Each row is a point on a tangle of strands that fork, close into loops and nearly touch. The rows are in no order.
Points whose rows are less than 33.3 apart are linked; no others are. Some points are linked to none.
z602: 10,29,7,-9,16,0,15,4,1,4,-13,2,-16,11,-12,13,4,-2,8,-6,2,-10
z762: -10,-11,-24,22,-5,-13,-17,17,-4,14,23,-4,18,-12,-6,2,10,-1,0,4,5,3
z902: 2,-20,-13,0,-3,4,-4,-5,-8,12,12,-2,12,-7,7,-10,15,3,-6,-3,-4,8
z916: 8,4,8,10,11,1,-4,3,17,12,3,13,18,3,-4,6,14,-25,-25,-13,12,1
z775: -9,3,-4,-10,-6,13,0,-1,-7,-9,-13,-1,-16,8,-1,2,-22,6,18,7,-11,-3
z504: 7,16,19,6,14,9,6,-2,16,-10,-20,9,-4,6,-9,10,-9,-9,6,-6,2,-4
z541: -1,-8,15,-1,-2,-2,7,-5,2,-13,-13,-7,9,-1,5,-2,-4,4,1,8,15,1
z171: -10,-8,-5,-8,-15,6,0,-1,-7,-9,-6,-7,-9,2,9,-6,-9,7,16,7,-8,1
z932: -6,-14,-18,-6,-14,-11,2,-17,-17,1,8,-4,-4,-11,13,-14,-3,10,10,8,-15,11
z398: 8,13,-10,7,6,11,6,6,3,13,5,10,-4,3,-9,3,9,-13,-6,-18,-9,-1
z531: -3,8,13,-22,3,13,12,-10,3,0,-16,8,-9,5,-3,2,-20,12,11,7,1,7
z903: 3,4,35,7,8,-1,-14,-12,24,0,-6,16,18,12,14,7,-3,-25,-24,-5,10,-11
z94: -3,13,-2,-20,-4,13,2,-6,-12,-11,-12,-8,-26,16,-6,9,-24,17,24,12,-6,-1
z211: 6,-2,-6,-8,-4,-3,5,-10,-4,-5,-7,-9,-9,2,-4,-4,-3,27,10,0,5,-1
z240: -2,-14,7,-9,-13,-6,8,-8,-3,-9,-14,-9,9,-2,14,-4,1,13,9,12,7,5
z66: 1,-5,12,-4,5,8,8,4,3,3,5,8,-1,-6,2,-3,4,-6,-9,-5,-3,8
z695: -4,-6,-20,-11,-12,-11,-9,-18,-14,2,17,-8,-17,-2,6,-14,-4,21,10,5,-21,7
z882: -5,-12,5,5,2,8,-7,2,2,-9,-7,5,12,-10,11,-1,0,-15,0,-2,0,4
z400: 0,-5,-1,4,5,-13,-5,16,9,2,1,-5,11,-9,-8,6,10,4,-7,1,23,-1
z938: -6,5,-20,3,-6,-15,-8,24,-6,0,20,-11,-8,-4,-11,2,5,3,-3,6,4,-5
z42: -6,-3,18,-3,-1,12,6,-9,7,-3,-21,4,7,-2,7,-2,-15,-2,4,5,6,0
z40: -2,-18,-3,18,0,-10,-11,10,-2,9,12,2,38,-11,6,-1,21,-14,-6,7,9,12
z363: 5,-12,12,12,-4,-6,-7,2,13,3,7,11,35,-1,11,3,16,-17,-19,-3,15,6
z713: 7,0,11,-6,5,-2,3,-3,6,3,-4,7,20,4,3,-7,7,-3,-11,-6,13,-3
z812: 8,11,25,9,15,17,-5,-7,20,2,-14,18,5,10,1,2,-4,-30,-14,-10,-5,0
z949: 1,-2,-8,-3,0,19,6,-13,1,5,-10,12,-4,0,-5,-8,-17,-6,3,-5,-12,7
z291: -3,-23,1,22,4,-3,-10,4,-7,2,6,-1,29,-13,8,-5,11,-17,0,6,-3,6
z45: -3,-12,19,11,-5,-11,0,2,2,-5,-4,-2,31,-5,20,3,14,0,4,6,11,-1
z596: -4,1,-3,-14,-9,7,0,-9,-13,-7,-5,-14,-27,8,-1,6,-17,31,19,14,-4,-1
z876: -2,-4,-25,-4,-9,-18,-7,9,-8,5,27,-9,-13,-7,-6,-1,8,8,-4,3,-3,4
z420: 1,8,5,14,10,14,4,4,6,2,-7,8,-5,-3,-9,-3,-7,-23,-6,-5,-9,2
z763: 0,-10,25,-12,-6,-1,8,-10,5,-1,0,10,17,2,21,-2,8,10,0,2,-1,6
z71: -3,1,-16,2,-10,-6,-3,2,-5,-4,11,-15,-19,1,-7,1,-6,16,8,3,-8,-9
z671: -6,-8,-3,-2,-6,4,-5,8,0,-14,-8,-2,-4,-2,2,-3,-6,-9,3,2,-1,-1
z54: 3,-18,6,7,-6,-9,0,1,3,12,12,3,32,-7,12,-3,22,-6,-14,5,6,13
z722: 4,19,7,-9,8,7,19,-1,-1,-3,-19,0,-21,10,-11,13,-12,6,10,1,4,-5
z600: 2,-2,11,-18,-9,3,6,-11,-2,-1,-10,-6,-12,5,5,-7,3,32,7,8,3,6
z982: -5,-12,-30,5,-15,-24,-14,7,-14,7,29,-10,3,-10,4,-5,10,6,4,6,-7,4
z195: -2,11,-2,-3,6,1,8,10,-5,1,1,-5,-16,-1,-7,1,-2,5,3,-4,0,-7
z960: 0,2,15,10,13,-6,-7,14,14,3,1,1,17,-5,-5,5,6,-9,-11,-2,19,-6
z79: -2,-12,10,8,9,20,-9,-8,1,-3,-6,14,17,-5,9,-3,-2,-22,-8,-5,-8,7
z764: -6,2,-11,-9,-15,-18,1,-1,-21,-14,7,-18,-21,5,2,1,-2,27,9,14,3,-1
z169: -2,10,15,-3,8,4,11,11,-1,-2,-5,1,-5,-4,-1,4,-1,0,-5,-1,8,-5
z231: 4,1,13,-4,2,22,7,-11,9,4,-16,13,7,6,2,-7,-12,-9,-1,-1,-5,6
z264: 4,-11,-19,8,2,-4,-8,8,1,0,16,4,3,-6,-14,-3,8,-4,-4,-10,-7,4
z887: -3,-15,-5,10,-10,-18,1,8,-4,-9,4,-9,17,-6,1,-2,10,5,3,8,7,5
z23: -4,0,0,14,3,1,-6,13,0,6,5,4,16,-11,-1,-2,9,-12,-11,-6,8,-2
z413: 7,16,13,8,18,0,-2,7,15,-5,-12,12,7,7,-9,10,4,-12,-5,-13,10,-10
z341: -5,-18,-22,21,-1,-7,-15,9,-8,13,19,5,29,-15,-3,2,15,-13,-8,-1,5,13
z110: -2,12,0,-3,9,13,5,4,-3,3,-1,6,-19,1,-7,2,-7,-6,9,-4,-16,-4
z685: -12,-11,-18,15,-7,-15,-6,3,-11,-12,8,-8,5,-11,5,0,-8,-4,11,4,-5,-6
z414: 4,19,-18,-8,1,2,8,-4,-1,14,5,-5,-35,8,-11,3,-1,6,6,-6,-19,-6
z466: 2,-6,10,7,4,4,-9,0,15,-4,-6,10,20,-2,8,3,8,-25,-20,-9,11,2
z181: 1,-17,25,4,-5,-1,2,-10,10,-1,-2,9,30,-1,22,-1,6,-9,-6,1,5,3
z232: -6,3,-10,-14,-17,3,1,-10,-7,2,1,-11,-30,4,1,-5,-14,21,9,10,-14,5
z816: -4,6,-7,0,-1,-13,-2,20,-13,-10,7,-19,-12,1,-11,7,1,9,2,10,14,-8
z360: -9,3,-9,11,-3,-5,-9,24,-4,-2,10,-5,11,-1,-7,-1,10,-3,-3,1,6,-7
z69: 4,8,-15,-13,-7,1,1,-6,-5,10,8,-7,-28,4,-6,-10,0,19,3,1,-17,6
z912: 6,16,5,-6,15,18,13,-6,5,15,-10,13,-14,7,-8,1,-5,-7,7,-9,-16,-1
z904: -6,11,-18,-3,-1,5,-4,2,-6,-7,-4,-11,-25,9,-5,4,-20,-2,15,0,-11,-14
z355: -7,-10,-16,0,-20,-25,-3,1,-17,-12,12,-17,-7,-3,8,-1,6,23,14,13,-4,1
z93: 4,3,27,18,10,3,-17,0,21,-9,-5,16,23,2,6,5,8,-27,-21,-7,7,0
z557: 6,21,4,3,20,-5,5,12,7,-3,-8,3,-8,2,-14,16,4,-4,4,-11,8,-12
z615: 6,-4,-16,14,7,13,-7,6,3,11,14,7,4,-5,-9,5,9,-14,-8,-17,-4,1
z118: 7,11,36,-1,9,12,-9,-12,23,0,-13,16,12,20,9,2,-7,-21,-12,-3,2,-10
z440: 5,-14,-3,-1,4,0,-1,-8,1,6,-2,4,21,-5,7,-8,9,1,-6,-5,7,3
z576: 3,23,-21,-6,2,-14,3,-4,-8,6,13,-15,-37,8,-14,2,-10,15,7,1,-11,-11
z737: 1,-14,-14,-6,-4,-5,2,-7,-7,4,10,-3,-5,-11,3,-9,5,11,1,0,-8,10
z698: 1,-6,0,-10,-2,-11,2,8,4,2,3,-6,1,-8,1,2,14,11,-6,0,13,3
z112: 13,0,12,-4,5,6,5,-7,13,14,1,10,14,6,2,-4,8,-13,-25,-10,8,2
z329: 4,11,-2,-7,2,2,11,-6,-6,-5,-12,-10,-22,7,-12,6,-13,23,10,3,9,-5
z385: 2,22,-12,-10,-3,-5,6,-2,-17,-4,2,-18,-34,17,-13,6,-11,23,11,8,-7,-9
z968: 4,0,-5,-10,-2,2,9,-3,-1,3,7,6,-8,-5,-4,-7,4,2,-6,-7,-8,11
z36: 14,17,8,1,18,13,9,0,11,14,-6,14,-1,10,-10,2,8,-15,-5,-14,-7,-5
z328: 4,-1,19,-17,-5,4,9,-7,5,0,-5,7,1,5,8,-8,4,18,1,5,-1,7
z336: -7,1,-25,-6,-9,4,-3,-9,-7,2,2,-6,-20,0,1,-5,-17,-2,8,-4,-17,-7
z372: 1,8,26,7,8,4,4,-10,15,-9,-17,9,10,0,4,2,-13,-10,-5,-3,8,-3
z590: -10,-7,-20,6,-5,1,-7,-2,-9,-5,8,-4,-9,-7,2,-5,-15,-11,6,-4,-13,-7
z837: -3,1,1,-8,-5,-7,5,6,-18,-17,-3,-20,-11,5,-2,5,-2,19,4,15,14,-3

A piece is two or more points that can be reached from each other along the links. Count, over all rows, the pieces, the separate loops (a circle has one, a figure eight two, a Y none), the forks (points with three links) and the tips (points with one).
pieces | 4
loops | 0
forks | 6
tips | 14

A fork is a point with three links, a tip a point with one. Leave the first point through the second and follow the links. Name the first fork or tip that comes.
z328; z600 | z42
z372; z504 | z45
z615; z398 | z737
